Points, in no order, along strands that fork, close into loops and pass close to each other.
Points whose rows are less than 114 apart are linked; no others are. Some points are linked to none.
K_757: [28,25,-43,-29,31,8,-14,-8,36,46,-7,5,-12,59,71,-15,-41,-7,-11,40,-3,-19,23,12,-6,1,38,50,-25,11,32,31,-25,25,36,-43,28,-22,-19,-26,16]
K_506: [2,36,8,7,-35,-37,24,29,-52,-47,9,4,17,-5,-63,10,-9,1,11,-34,12,-25,-27,-44,-14,-11,46,-11,14,32,-44,-29,24,-32,-19,24,-66,4,11,49,-28]
K_484: [-3,23,5,43,-32,29,22,-5,-20,46,-73,38,-10,9,35,72,24,-53,34,21,-1,31,24,6,10,-19,-4,6,-58,-6,-18,44,0,-5,11,-9,-25,13,40,4,-33]
K_478: [-19,-7,27,7,-4,27,-19,46,-45,-44,5,-15,-39,7,28,18,5,-2,22,-8,2,-19,-1,-27,-38,-20,-21,-54,48,-26,18,-42,-12,3,16,63,-20,29,70,26,-34]
K_692: [-9,-3,4,-22,55,-1,-28,-38,48,36,-17,-20,19,-2,25,-19,-16,32,-9,10,-12,-13,11,-3,-16,-14,30,20,6,3,7,-13,-35,17,-19,-25,34,-11,-11,14,32]
K_79: [48,-35,-19,24,-57,47,8,53,-18,-9,3,-3,5,14,33,51,10,-10,-42,-3,26,14,12,26,4,45,-30,-8,0,2,19,58,10,44,42,10,12,6,2,-68,2]
K_508: [-17,-27,15,-18,30,14,-32,11,22,-17,29,-3,-23,5,13,-19,11,23,25,5,0,12,15,5,-12,0,-26,-25,39,-39,18,-25,-9,11,8,34,2,-3,-3,-7,-1]
K_290: [-42,35,39,11,16,-35,4,-39,-30,-40,15,-37,18,-8,-63,-30,6,2,20,33,-3,-19,-16,-54,37,18,7,27,35,34,-53,-25,20,-13,-52,3,-32,-11,-25,44,-6]
K_540: [-4,38,-23,-43,74,-44,-22,-25,54,22,8,20,-11,18,-6,-49,-40,-1,8,34,3,-28,-23,-15,3,-44,42,57,-45,-3,11,-26,-17,39,-11,-22,-12,-23,-42,6,6]
K_211: [-49,16,63,8,26,-1,-46,-59,-25,28,-62,-68,1,-31,31,-10,26,7,23,44,-2,-48,-6,-55,-4,9,9,-11,57,22,-17,-16,-4,3,-20,-6,30,-5,30,74,27]
K_513: [0,22,2,4,-23,14,24,43,-18,-1,-19,36,-18,12,-17,15,-17,-46,20,5,6,0,-12,-13,2,-31,-6,-8,-29,-1,-2,-36,20,-26,48,15,-42,8,27,-4,-50]
K_430: [15,29,-18,17,-4,19,19,-1,34,52,-23,24,8,37,27,-12,-17,-47,4,33,3,0,20,17,29,3,4,51,-37,24,-2,45,-10,-24,36,-47,-7,-9,-4,-39,-24]
K_257: [-25,-20,27,-23,43,28,-37,-4,37,7,34,-71,-26,-42,9,-30,14,9,1,24,0,-33,-47,16,-9,16,-19,-14,46,11,19,0,16,15,40,-5,82,9,-32,-37,29]
K_394: [-9,-18,-27,-15,13,8,-10,-2,36,21,7,2,-13,34,43,-4,-29,8,-7,18,-2,1,24,22,-14,15,19,24,-6,-10,28,17,-18,18,41,-25,16,-11,-16,-30,15]
K_311: [-19,27,10,0,-3,-24,25,42,-5,-18,6,34,-27,21,-56,-19,-16,-47,35,26,-3,-4,-32,-10,31,-5,-34,13,-35,-19,-7,-58,47,-9,16,7,-45,6,-30,-5,-38]
K_401: [27,-4,-44,-14,-38,-31,47,1,2,-3,17,29,18,10,-21,24,-26,-1,-33,-18,19,20,22,12,6,-18,31,16,-23,3,12,7,-6,-13,2,-6,-26,-7,-3,-5,-2]
K_702: [22,18,18,12,-24,15,31,51,-38,-7,-18,54,-19,11,-50,37,-7,-34,23,-5,0,9,-14,6,14,-34,-18,-7,-51,-12,-9,-25,30,-17,34,34,-53,16,12,-2,-47]
K_225: [-16,27,-5,-4,-19,-42,24,5,-34,-17,17,9,14,-3,-32,-19,-16,3,-5,-9,4,-17,-28,-40,-8,-13,48,-9,10,21,-18,-38,-1,-38,-15,7,-38,8,2,36,-32]
K_942: [2,-46,28,10,22,22,-41,6,21,-21,-9,-12,-29,2,12,-7,62,41,-2,-55,3,34,62,12,-20,48,-79,-22,33,-29,26,27,3,48,-18,23,45,-13,-1,-38,41]
K_496: [-2,-15,30,-25,49,13,-56,5,58,-3,34,2,-51,39,28,-17,26,37,35,5,-1,-4,21,23,-29,42,-39,4,33,-40,33,17,8,35,31,15,49,-21,-5,-22,9]
K_216: [-7,6,2,-16,26,-61,-18,-37,-6,-5,11,1,14,-8,-7,-21,-8,55,-9,-24,-12,-9,-6,-20,-8,-7,44,-2,35,13,-7,-27,-26,-16,-43,23,-28,-23,-16,53,5]
K_299: [-37,19,35,-18,40,-4,-49,-53,-5,34,-49,-69,18,-40,25,-13,6,17,1,51,-1,-59,-24,-44,-7,-5,32,0,38,32,-25,-22,-23,-3,-23,-21,45,-19,3,65,28]
K_592: [-17,4,32,7,15,11,3,-32,0,-12,19,-33,19,-33,-30,-33,23,10,12,-2,-17,8,-10,-21,25,14,-12,-7,21,7,-29,-22,14,-20,-45,5,8,12,-24,15,7]
K_427: [18,-37,-34,-36,-16,-20,-4,43,8,-42,72,35,-34,26,-12,-1,-25,3,-26,-14,-12,18,32,23,-17,7,-2,1,8,-29,38,-8,-3,27,35,41,-16,-17,8,-29,-12]
K_151: [44,-52,-21,22,-55,43,14,44,-20,-3,4,-15,17,-24,13,54,2,-4,-48,-20,36,20,3,15,-10,17,-10,-23,13,13,16,44,7,32,33,6,28,28,26,-59,16]
K_808: [-13,4,-8,20,-26,1,-13,-14,-15,59,-70,-29,43,-50,53,30,3,-14,-33,9,10,-9,-13,-14,-14,-14,35,0,10,38,-30,18,-28,-47,-15,-50,24,37,44,10,-9]
K_690: [8,-18,-6,53,13,-10,1,-37,21,10,-28,-26,42,-41,6,23,28,19,-38,-29,0,35,28,21,-3,31,5,22,-7,36,-26,36,-1,20,-76,-57,46,21,-22,22,47]
K_270: [35,-45,-16,6,-45,10,26,13,-35,-23,2,-20,48,-66,-8,31,8,22,-61,-60,43,15,-13,-8,-19,7,19,-42,32,13,-7,24,-9,-10,-18,-12,26,28,26,-6,29]
K_991: [15,-9,-22,-17,5,2,-5,0,33,-27,45,20,-14,38,-5,-2,-17,15,-8,-5,-19,24,45,42,10,38,-20,30,-7,-19,32,15,8,38,13,7,-9,-15,-37,-38,6]
K_115: [-33,6,9,-20,22,-35,-14,32,-38,-33,13,2,-32,14,1,-41,-35,5,-6,28,-12,-45,-29,-43,-29,-28,28,-37,32,-8,18,-57,-26,19,18,34,-35,-29,11,33,-15]
K_419: [1,-44,14,-6,7,-20,-16,-22,-5,-28,26,-30,26,-40,0,-21,10,59,-48,-51,-8,-8,-7,-2,-28,8,13,-40,58,5,3,-17,-39,-13,-34,22,34,-6,16,13,46]
K_790: [-28,21,11,-22,35,-21,-40,-39,8,29,-26,-42,23,-23,30,-27,-19,26,-8,39,-5,-61,-36,-43,-8,-28,46,10,9,22,-16,-33,-34,-1,-30,-17,22,-27,-2,48,11]
K_238: [-12,-12,-7,-26,-8,-12,9,-23,20,4,13,-45,38,-39,-27,-35,-18,-2,-50,7,-9,-24,-50,-11,2,-25,51,-10,27,36,-14,-13,-2,-37,-15,-28,51,-2,-32,9,28]
K_44: [17,-21,-10,22,-38,47,20,17,-13,16,-34,-5,30,-22,6,45,8,-22,-5,-14,22,31,-1,14,1,-2,-10,-15,-20,11,-18,32,7,-16,11,-12,7,30,28,-41,-4]
K_669: [27,6,-14,44,-38,-19,52,-8,-32,26,-58,39,9,-4,1,94,23,-13,-22,2,8,51,20,18,2,-11,4,4,-73,7,-13,52,-20,15,-25,-4,-34,-8,28,23,-11]
K_824: [-40,35,9,-29,38,-54,-22,19,-32,-10,-10,-3,-49,27,2,-42,-41,-6,24,49,8,-53,-37,-53,-3,-34,12,-16,10,-29,2,-63,-29,31,21,15,-43,-37,18,33,-10]
K_57: [-11,-11,20,-2,26,-18,-15,-10,7,-10,14,34,-24,10,-4,-10,3,23,34,-24,-17,28,29,4,1,1,-38,-3,16,-36,15,-22,-1,12,-19,42,-28,-9,-4,6,-2]
K_795: [-17,10,40,-12,57,-14,-37,-21,31,7,-1,32,-49,34,-4,-14,18,21,49,-11,-17,16,33,-3,-6,6,-60,-2,19,-51,20,-26,23,34,-11,34,-28,-20,-15,17,16]
K_512: [-18,45,-8,-8,6,-83,8,-7,-27,27,-20,39,-18,27,10,-22,-38,-19,4,28,32,-42,-25,-44,-1,-39,47,31,-16,28,-33,-52,-18,-10,-12,-4,-53,3,0,41,-36]
K_485: [-9,-8,-19,-31,32,-2,-4,-29,38,10,14,-44,34,-29,-3,-45,-33,8,-44,17,-12,-34,-47,-8,-9,-31,50,0,9,23,-1,-27,-13,-3,-6,-19,54,-9,-37,-1,23]
K_783: [-1,-6,-7,10,-4,37,14,3,39,6,12,-9,16,3,-20,-12,1,-18,20,4,0,20,-8,27,27,20,-22,22,-22,1,-16,29,28,-12,16,-24,12,14,-27,-54,-11]
K_837: [-31,9,15,0,30,30,-39,-12,26,68,-31,-43,-37,-3,68,-4,15,-7,46,49,12,-47,-25,18,-49,24,-4,-4,31,-5,28,9,10,18,69,-35,69,15,13,-22,-6]
K_968: [-11,15,23,32,33,15,-9,-33,13,-5,-5,36,-34,17,-16,5,47,0,63,-18,-31,36,43,40,16,32,-55,26,-48,-29,2,35,37,33,-25,5,-15,-1,-31,-9,19]
K_101: [8,7,-36,-28,11,-11,-14,-4,20,58,-20,21,-18,32,85,4,-43,-8,-24,43,3,-31,24,-4,-24,-43,47,37,-28,6,26,18,-51,15,41,-24,8,-9,19,-18,-6]
K_4: [-9,6,28,3,34,-21,-24,-40,8,7,4,-9,15,-11,0,-18,9,40,1,-12,-19,13,18,-11,-1,-1,6,-4,28,-3,-15,-18,-16,-6,-56,-1,5,-4,-13,36,17]
K_417: [-28,-26,26,-5,16,8,-25,33,-20,-31,22,4,-49,15,24,-13,8,6,27,1,-8,-8,10,-22,-20,-10,-34,-40,39,-48,28,-38,-7,8,15,57,-15,-6,39,16,-27]
K_705: [27,15,-4,37,-33,56,16,20,-5,41,-41,15,-4,43,70,46,3,-35,4,27,16,3,8,44,18,42,-25,17,-26,-5,25,63,4,4,72,-43,18,-6,22,-43,-6]
K_934: [31,-28,-24,-7,-36,5,25,12,-27,-52,33,-1,44,-55,-42,9,12,44,-36,-68,34,14,-10,-6,-8,8,26,-33,25,14,-14,6,7,-19,-37,0,11,13,10,5,31]
K_759: [-25,-18,29,14,-10,46,-14,48,-33,-20,-2,-43,-36,-30,34,17,28,-5,34,-7,16,-14,-11,-13,-22,-11,-48,-60,44,-21,19,-21,13,2,19,36,23,35,62,-8,-26]
K_626: [-24,37,37,13,19,-51,8,-34,-20,-25,13,3,10,-2,-42,-29,12,14,40,-1,-12,5,-13,-39,28,15,-2,19,21,11,-39,-33,22,-3,-68,25,-48,-10,-27,57,-10]
K_254: [-10,10,-13,-11,2,-25,15,49,-8,-40,20,2,-24,13,-31,-46,-25,-11,-6,21,-17,-23,-39,-28,-15,-26,16,-42,14,-5,15,-57,9,-7,22,10,-29,2,-1,26,-18]
K_162: [-21,12,8,13,-7,20,5,44,-15,19,-24,0,-24,14,13,-1,-8,-42,25,35,7,-12,-24,-25,-10,-23,-12,-20,-1,-9,7,-42,16,-21,43,-14,-17,14,22,1,-50]
K_307: [-5,18,-21,59,-4,21,-5,-25,8,59,-64,6,0,15,69,49,13,-33,19,27,-1,17,52,10,-7,22,-6,17,-33,8,6,66,-13,20,8,-63,23,5,18,3,15]
K_252: [-7,-33,-9,13,-23,32,2,40,-17,-12,8,-2,-20,1,31,31,-7,-7,4,-6,6,10,10,11,-20,-5,-21,-35,2,-16,20,-5,-2,-3,40,15,3,25,38,-28,-22]
K_901: [14,-23,-28,-4,-20,21,20,8,23,-17,32,0,14,6,-38,-3,1,-3,-8,-21,-1,22,1,39,27,12,-28,15,-17,0,-5,14,20,-6,2,-1,0,10,-31,-48,-1]
K_266: [-31,4,27,9,-6,11,-26,-33,-12,44,-52,-39,5,-39,59,10,10,-6,16,36,-1,-17,-9,-23,-15,-5,10,-24,27,9,-13,-13,-11,-15,-7,-22,30,29,22,29,4]
K_842: [25,-46,-18,5,-43,27,25,24,-20,-14,-2,-15,32,-37,-1,34,-4,2,-51,-36,29,19,-11,5,-14,2,7,-26,12,11,-2,23,1,-2,13,-3,17,26,30,-36,18]
K_19: [32,-24,-22,-22,-41,29,27,41,-10,-65,50,-3,-2,-38,-93,-9,9,2,-6,-53,10,4,-16,18,24,-3,-27,-34,-11,2,-12,-4,36,-25,-22,25,16,13,-7,-36,-5]
K_589: [37,39,-22,23,-31,30,31,7,13,45,-37,19,4,58,59,25,-6,-46,-2,37,7,5,29,39,34,23,-12,35,-42,11,16,62,-8,-4,54,-44,-13,-21,8,-33,-15]
K_534: [-4,-28,-9,-37,15,-29,-12,3,-5,-39,47,-1,-7,-8,-4,-36,-25,37,-36,-16,-13,-19,-17,-16,-30,-26,44,-31,33,-5,15,-42,-22,-6,-5,36,8,-26,7,20,6]
K_830: [18,-14,3,35,-36,56,25,24,-2,18,-28,1,4,3,12,41,15,-27,18,5,11,15,-7,36,25,26,-35,-9,-29,-1,-18,60,21,2,44,-6,9,21,16,-62,-6]
K_189: [-39,20,10,-17,50,11,-17,19,40,13,4,-62,-25,-21,-18,-45,14,-28,14,96,13,-59,-65,-10,16,6,-8,-29,20,-3,-3,-19,33,15,43,-26,57,-6,-45,-6,17]
K_729: [9,-8,5,-6,-12,-11,17,-12,-27,-59,53,-5,27,-38,-75,-28,22,34,12,-57,-14,5,-2,-13,34,16,-6,-13,12,1,-23,-11,29,-22,-59,33,-12,1,-28,15,-4]
K_221: [-5,31,-13,60,-17,35,6,-16,-4,55,-71,28,-15,27,56,63,31,-45,44,31,0,21,34,23,4,19,-31,19,-54,-13,1,62,7,15,27,-38,6,1,32,-1,-9]
K_835: [3,-50,1,-38,36,-32,-30,-12,13,-27,34,14,-2,4,6,-15,-18,59,-42,-26,-15,-4,13,-5,-36,-13,30,-21,41,-24,22,-20,-45,12,-13,43,16,-33,10,20,19]
K_575: [-5,-7,-17,9,-6,-21,5,-4,-9,21,-13,33,-10,6,47,33,-11,11,-5,4,-4,26,38,-8,-15,-8,22,-7,-9,-12,7,-8,-28,1,9,6,-21,1,31,11,-13]
K_204: [-14,46,-3,-9,19,-32,5,-14,6,57,-43,15,-11,15,23,-19,-18,-39,26,52,18,-21,-7,-38,-1,-44,17,54,-25,15,-10,-17,-13,-7,-10,-41,-17,10,-2,30,-35]
K_377: [13,31,-15,42,-30,-16,29,-9,-15,45,-69,33,7,-6,23,72,15,-32,-12,4,6,38,21,3,13,-20,5,12,-66,23,-29,51,-25,-19,-16,-25,-25,3,44,24,-39]
K_72: [10,-35,-23,-36,-8,-20,6,18,1,-34,53,27,-20,5,-21,-24,-29,12,-26,-16,-9,14,6,8,-19,-19,24,-21,3,-24,31,-34,-11,-1,10,31,-19,-8,7,4,-9]
K_314: [25,-1,-14,-15,-30,-4,31,-1,-35,-54,44,7,40,-41,-64,8,18,31,-19,-67,14,16,-21,-3,11,1,18,-16,2,13,-41,4,24,-42,-42,3,-6,8,-2,16,6]
K_481: [-13,-28,28,23,12,26,-29,4,-5,-27,-14,-12,-22,-25,13,10,61,26,27,-47,-7,33,42,3,-9,22,-75,-34,17,-38,3,7,4,20,-20,36,30,6,24,-17,20]
K_792: [20,-6,-12,14,-16,7,2,1,-2,-25,24,39,-23,37,2,32,14,14,5,-6,-24,33,52,38,17,38,-40,23,-35,-31,26,34,13,48,5,20,-30,-11,-25,-32,13]
K_6: [-31,15,47,16,-6,14,14,-16,-42,-47,18,-58,14,-28,-55,-28,23,-11,22,14,-1,-18,-33,-46,31,21,-12,-12,37,25,-50,-23,30,-24,-30,14,-8,11,-5,26,-2]
K_46: [-11,17,-8,9,-6,-25,11,-18,-19,4,-2,2,23,-11,-13,-1,-9,7,2,-3,-2,3,-8,-23,5,-15,42,3,5,19,-29,-22,-11,-32,-24,-12,-19,5,-2,29,-25]
K_278: [-1,-18,-13,-17,-19,-13,14,-14,-13,-28,42,-40,35,-51,-28,-32,-10,24,-41,-26,3,-17,-45,-14,-18,-12,45,-35,43,26,-19,-15,-5,-45,-28,-13,27,3,-9,25,27]
K_264: [-16,18,-13,44,3,4,9,-27,15,48,-45,7,10,3,35,30,16,-19,16,16,-8,31,29,7,3,1,-1,26,-29,10,-23,33,-6,-5,-26,-46,15,17,5,8,8]
K_386: [-5,27,38,22,-5,-9,22,-12,-51,-28,-17,12,11,-13,-52,16,25,-22,42,-3,-13,17,-23,-15,30,0,-12,17,-30,-9,-36,-10,23,-30,-51,33,-34,18,-7,32,-31]
K_890: [-13,0,18,-23,3,-35,5,12,-22,-51,40,58,-37,19,-26,-14,-11,-7,27,-26,-10,0,18,4,1,2,-30,-11,-4,-38,20,-57,24,8,-12,81,-68,-13,5,5,-18]
K_93: [-39,20,55,0,33,-12,-12,-25,-17,-29,13,-8,-19,13,-36,-33,25,4,52,8,-3,-7,6,-23,30,9,-63,1,17,-35,1,-32,34,3,-30,30,-39,-11,-21,30,-7]
K_504: [-21,-21,5,-35,49,26,-29,-13,43,5,16,-58,-5,-32,11,-39,-10,7,-25,28,-14,-33,-46,-1,-12,-16,10,-14,32,11,3,-24,-2,15,12,-5,56,-7,-35,-13,37]
K_409: [-8,-13,7,-19,68,-30,-46,-43,31,18,-35,-19,21,-11,31,-5,-8,61,-31,-17,-22,-14,13,-1,-26,-10,37,5,11,7,-3,-12,-49,16,-50,-12,34,-29,0,47,42]
K_743: [-3,21,16,-1,-16,-13,17,12,-37,-60,56,-8,9,-16,-86,-31,1,2,14,-25,-12,-19,-25,-29,31,7,-16,-11,15,11,-24,-36,44,-20,-33,38,-29,2,-21,23,-20]
K_998: [10,48,17,14,-27,-32,39,20,-68,-36,-3,42,1,4,-66,17,-11,-26,32,-32,10,-18,-24,-26,7,-8,22,0,-20,6,-28,-32,29,-27,-14,36,-70,6,8,33,-38]
K_287: [-33,-6,1,11,-7,27,-24,-9,4,61,-54,-26,-11,-15,82,12,3,-13,31,32,8,-10,7,-8,-46,-11,3,-14,17,-1,11,-1,-14,-9,38,-31,30,29,29,9,-6]
K_339: [-13,8,-19,26,2,29,-21,-15,21,69,-65,-3,-17,7,83,24,8,-16,35,34,3,-5,28,16,-30,15,0,9,-3,5,16,38,-14,14,35,-55,34,18,19,-7,6]
K_599: [4,5,6,-33,79,13,-44,-36,66,26,-5,-13,7,13,11,-27,0,29,11,4,-27,1,15,15,-15,7,10,31,4,-3,6,-1,-16,33,-25,-20,34,-16,-20,5,53]
K_236: [1,-47,0,-13,3,16,-12,2,18,-17,43,-43,13,-48,-12,-27,5,24,-23,-31,0,5,-13,12,-2,13,-10,-11,32,11,4,-2,1,6,-2,2,42,18,-15,-34,22]
K_183: [11,-64,3,-16,-11,-3,-9,7,-7,-50,51,-24,20,-51,-16,-26,14,47,-40,-62,12,6,8,-1,-15,11,-15,-33,46,1,19,-2,-19,1,-32,23,32,6,10,-17,38]
K_593: [9,-51,-19,6,-11,6,10,-18,21,-3,11,-18,38,-19,2,-8,0,26,-28,-16,5,26,10,18,-4,4,2,6,12,1,1,10,-8,8,-11,-19,30,18,-23,-25,34]
K_11: [25,5,4,25,-32,49,10,25,-4,20,-9,17,-4,42,48,47,8,-14,8,24,19,2,-3,59,31,60,-55,7,-27,-11,19,69,24,7,62,-23,28,4,1,-70,-11]
K_859: [39,4,-21,17,-32,10,28,1,-12,-11,5,47,-25,47,0,53,18,-12,9,2,-26,37,27,45,30,31,-47,29,-71,-26,25,55,7,47,17,23,-47,-14,-26,-30,9]
K_930: [9,23,-12,-53,102,8,-49,-18,66,17,18,9,2,47,16,-23,-20,25,16,5,-27,-5,16,19,-9,13,19,52,-18,-2,38,2,-5,55,-6,-13,6,-40,-23,-12,55]
K_866: [34,4,5,28,-41,31,35,13,-31,8,-31,44,-25,35,-5,70,20,-33,27,13,-21,38,12,37,27,13,-38,20,-90,-14,2,73,0,20,35,28,-47,5,3,-27,-5]
K_372: [29,14,14,9,-40,31,35,40,-30,-33,1,-23,33,-38,-72,-10,5,-36,-21,-34,13,-13,-54,-15,11,-13,8,-29,13,29,-46,-7,40,-52,-1,0,7,32,21,2,-8]
K_423: [32,-20,-44,-39,-28,-25,-4,22,21,-42,82,27,-26,40,-13,8,-26,5,-31,-11,-14,16,40,45,4,29,-6,26,-2,-26,37,10,3,42,24,21,-17,-33,-36,-45,3]
K_559: [-11,9,1,-1,-9,-9,15,32,-20,-44,40,-17,-5,-3,-65,-50,-3,-13,1,1,-10,-19,-38,-24,22,0,-14,-25,12,4,-7,-49,32,-11,2,16,-28,10,-14,13,-16]
K_237: [29,-14,-62,-32,-40,-30,41,3,17,-11,45,10,44,9,-26,-3,-25,-2,-62,-16,24,16,12,29,10,-18,43,19,-9,16,18,25,-9,-17,9,-34,-5,-25,-32,-7,20]
K_675: [-23,23,40,11,54,-5,-29,-40,22,-8,-4,35,-49,34,-28,-6,47,13,57,-29,-32,38,39,28,7,20,-77,9,-18,-41,22,9,47,32,-44,27,-24,-12,-40,2,16]
K_560: [-28,32,47,-2,43,-68,-14,-44,-7,-19,0,4,-10,17,-33,-31,-1,25,22,-7,-13,0,-7,-37,14,14,0,11,35,-1,-22,-39,-5,15,-55,38,-53,-25,-29,65,13]
K_542: [49,17,-50,-8,-59,-13,42,16,4,28,2,28,33,35,-3,40,-18,-29,-48,1,18,16,23,20,9,-7,21,34,-48,24,12,38,-20,-3,35,-17,-39,-27,2,-25,0]
K_375: [-10,29,49,23,-16,-21,20,4,-74,-62,-15,17,2,5,-75,13,17,-30,57,-13,-14,-2,-36,-29,34,4,-5,20,-18,7,-46,-16,38,-23,-37,45,-65,20,0,31,-34]
K_399: [8,14,-33,0,-13,10,2,5,45,49,-22,-7,14,26,28,-31,-35,-44,-31,34,14,-17,-14,20,18,-24,39,36,-19,37,-2,34,-19,-25,49,-58,14,-2,-10,-42,-17]
K_917: [-20,9,-2,-10,8,-23,-9,-20,-2,25,-11,-17,17,-22,14,-22,-19,5,-7,26,1,-25,-24,-22,-11,-21,44,7,12,19,-11,-31,-22,-29,-22,-19,8,-1,0,37,-8]
K_800: [-2,-39,28,-17,37,17,-65,6,45,-14,24,-5,-55,40,14,-10,37,38,3,-34,-7,14,51,8,-23,55,-62,3,37,-45,43,25,6,49,2,16,45,-31,-3,-40,31]
K_640: [37,-6,-43,12,-51,5,29,11,13,29,-10,8,34,29,37,21,-19,-19,-53,11,14,2,20,21,8,7,22,15,-11,27,18,47,-22,-3,43,-34,-1,-14,-1,-50,6]
K_333: [-9,-23,37,18,4,33,-26,16,-9,2,-8,-35,-30,-34,44,6,47,6,34,-15,18,5,21,4,-19,13,-63,-39,44,-30,16,-12,4,6,11,31,30,22,45,-13,1]
K_51: [-8,37,-16,-30,44,-44,-19,-26,21,51,-18,6,-5,6,2,-39,-28,-2,0,49,10,-40,-29,-34,6,-47,40,46,-37,15,-9,-26,-27,1,-26,-35,-2,-9,-21,22,-23]
K_776: [54,-3,-18,19,-55,37,7,41,-11,-11,21,16,6,52,31,50,7,-14,-37,12,8,5,18,43,26,56,-40,10,-29,-15,30,53,4,32,52,-1,7,-16,-14,-59,-6]
K_952: [26,-32,-28,-15,-31,18,27,16,9,-47,48,-4,9,-20,-76,-19,16,18,-12,-51,4,20,5,30,35,19,-35,-6,-12,2,5,9,34,-7,-20,9,17,4,-33,-42,4]
K_761: [-8,31,5,-13,47,-77,-16,-40,7,0,7,31,0,16,-8,-30,-17,45,6,-14,-2,-3,5,-17,1,-3,39,25,8,7,-10,-39,-21,6,-55,27,-48,-26,-18,54,7]
K_137: [4,-20,4,3,-2,-19,-3,-33,-22,-22,28,-33,38,-49,-14,-15,13,57,-32,-46,-3,-10,-19,-8,-13,11,26,-28,52,27,-25,-14,-22,-30,-51,5,18,1,-1,25,27]
K_737: [1,-14,-3,7,-19,11,12,26,-26,-7,0,31,-24,0,27,37,-11,1,5,-3,1,20,41,0,-26,-12,1,-29,-17,-26,11,-16,-11,1,18,26,-37,17,46,6,-27]
K_98: [-45,19,44,15,14,4,-42,-43,-17,46,-67,-39,3,-22,53,4,20,5,31,35,1,-20,12,-24,-22,0,-6,-28,46,9,-6,-10,-9,0,-15,-17,27,3,29,73,5]
K_745: [-15,-19,17,-25,39,33,-38,10,58,5,34,-24,-30,3,21,-41,1,15,18,21,-2,-13,-16,28,-21,23,-22,-10,29,-21,26,8,8,21,37,-1,60,-10,-21,-29,11]
K_30: [42,6,-13,48,-52,13,43,-2,-26,21,-36,30,6,26,5,81,18,-27,-8,12,-9,50,27,25,8,1,-22,6,-83,8,8,77,-16,42,5,15,-33,-7,0,11,7]
K_797: [-28,20,-5,-13,0,-11,-1,16,1,45,-28,13,-14,14,26,-24,-29,-33,14,50,7,-18,-23,-31,-2,-42,13,14,-10,6,1,-36,-11,-15,31,-39,-17,6,3,13,-40]
K_370: [7,20,-4,16,-4,31,13,-3,44,38,-15,14,9,23,-2,-11,-7,-44,26,25,-2,15,-8,17,36,15,-16,50,-28,11,-12,33,19,-29,21,-49,2,-1,-28,-36,-21]
K_981: [16,-6,-33,2,-27,-6,23,6,25,40,-23,-11,46,11,35,3,-32,-18,-52,11,18,-4,9,22,-1,-16,47,24,-7,29,15,40,-37,-18,28,-50,15,-2,-2,-31,10]
K_268: [9,-2,-21,-16,-22,1,30,6,24,-8,28,-8,41,-16,-65,-42,-13,-30,-31,-4,-1,-4,-39,-6,27,-19,21,-3,1,26,-27,-1,26,-51,-3,-26,7,5,-17,2,-10]
K_10: [3,-5,1,3,-24,28,18,15,6,-4,9,-34,28,-31,-48,-27,-1,-24,-20,-5,4,-6,-51,-6,16,-1,-1,-23,23,24,-19,-6,31,-41,10,-11,24,38,-3,-22,-4]
K_780: [2,34,-23,-50,77,-21,-39,-22,61,18,14,21,-9,38,26,-37,-42,12,1,17,-5,-25,0,10,-13,-26,48,56,-37,-4,30,-11,-25,53,1,-11,7,-37,-31,-10,18]
K_979: [26,27,32,12,-27,-10,37,29,-63,-25,-17,69,-24,11,-70,36,-8,-44,36,-19,-1,3,-22,3,12,-29,0,6,-59,-11,-22,-27,27,-22,3,60,-72,24,18,15,-36]
K_753: [-9,-3,-27,-12,-1,-12,-2,-7,2,38,-23,23,-24,13,76,19,-24,6,-11,21,5,3,34,-2,-34,-37,35,4,-18,0,22,-5,-41,3,23,-7,-11,4,29,6,-13]
K_577: [28,-15,-52,-30,-41,-16,40,23,31,-22,36,21,44,-5,-62,-31,-22,-17,-48,-26,8,19,-17,21,21,-27,31,7,-1,21,0,17,24,-41,16,-35,3,-12,-21,-16,10]
K_272: [-15,5,10,45,-2,13,2,-27,-6,21,-33,-3,19,-18,14,32,32,-11,31,-7,-9,36,23,7,8,4,-19,4,-16,-7,-25,15,15,-16,-33,-21,10,27,3,16,-8]
K_913: [0,0,17,29,-10,17,15,2,-30,-7,-17,11,8,-14,-11,31,31,-3,36,-1,-10,26,4,-3,23,-10,-18,-11,-21,-16,-28,2,16,-19,-25,22,-16,27,19,9,-31]
K_732: [43,4,-8,-8,-39,38,35,55,-30,-68,32,-8,3,-40,-85,-5,7,-9,-16,-57,16,-16,-33,-6,6,-13,-7,-51,18,4,-13,-10,32,-39,0,17,20,31,25,-2,1]
K_672: [2,-45,5,-25,46,-35,-34,-31,25,-3,2,6,18,15,28,0,-12,67,-53,-33,-19,-1,26,3,-41,-12,35,-4,37,-14,17,-11,-55,25,-29,17,25,-37,1,25,46]
K_121: [-4,-23,-20,2,-15,23,0,20,14,8,13,-2,-7,10,28,13,-10,-9,-7,10,4,11,15,18,-6,6,-1,-3,3,-8,8,7,-10,0,38,-8,19,12,5,-37,-7]

A fork is a point with three links, a tip a point with one. Leave the first point through the second and follow the links. Name the first fork or tip that comes.
K_254 / K_559 -> K_842
K_417 / K_478 -> K_593
K_72 / K_427 -> K_307
K_257 / K_745 -> K_968
K_51 / K_204 -> K_998
K_372 / K_732 -> K_430

A piece is all that can be reached along the links. How many separate loops has the piece of each point below (a circle has one, a figure eight two, a Y none), and how many tips (points with one link)?
K_675 -> loops 0, tips 2
K_991 -> loops 2, tips 0
K_121 -> loops 1, tips 0
K_783 -> loops 2, tips 1
K_290 -> loops 1, tips 0
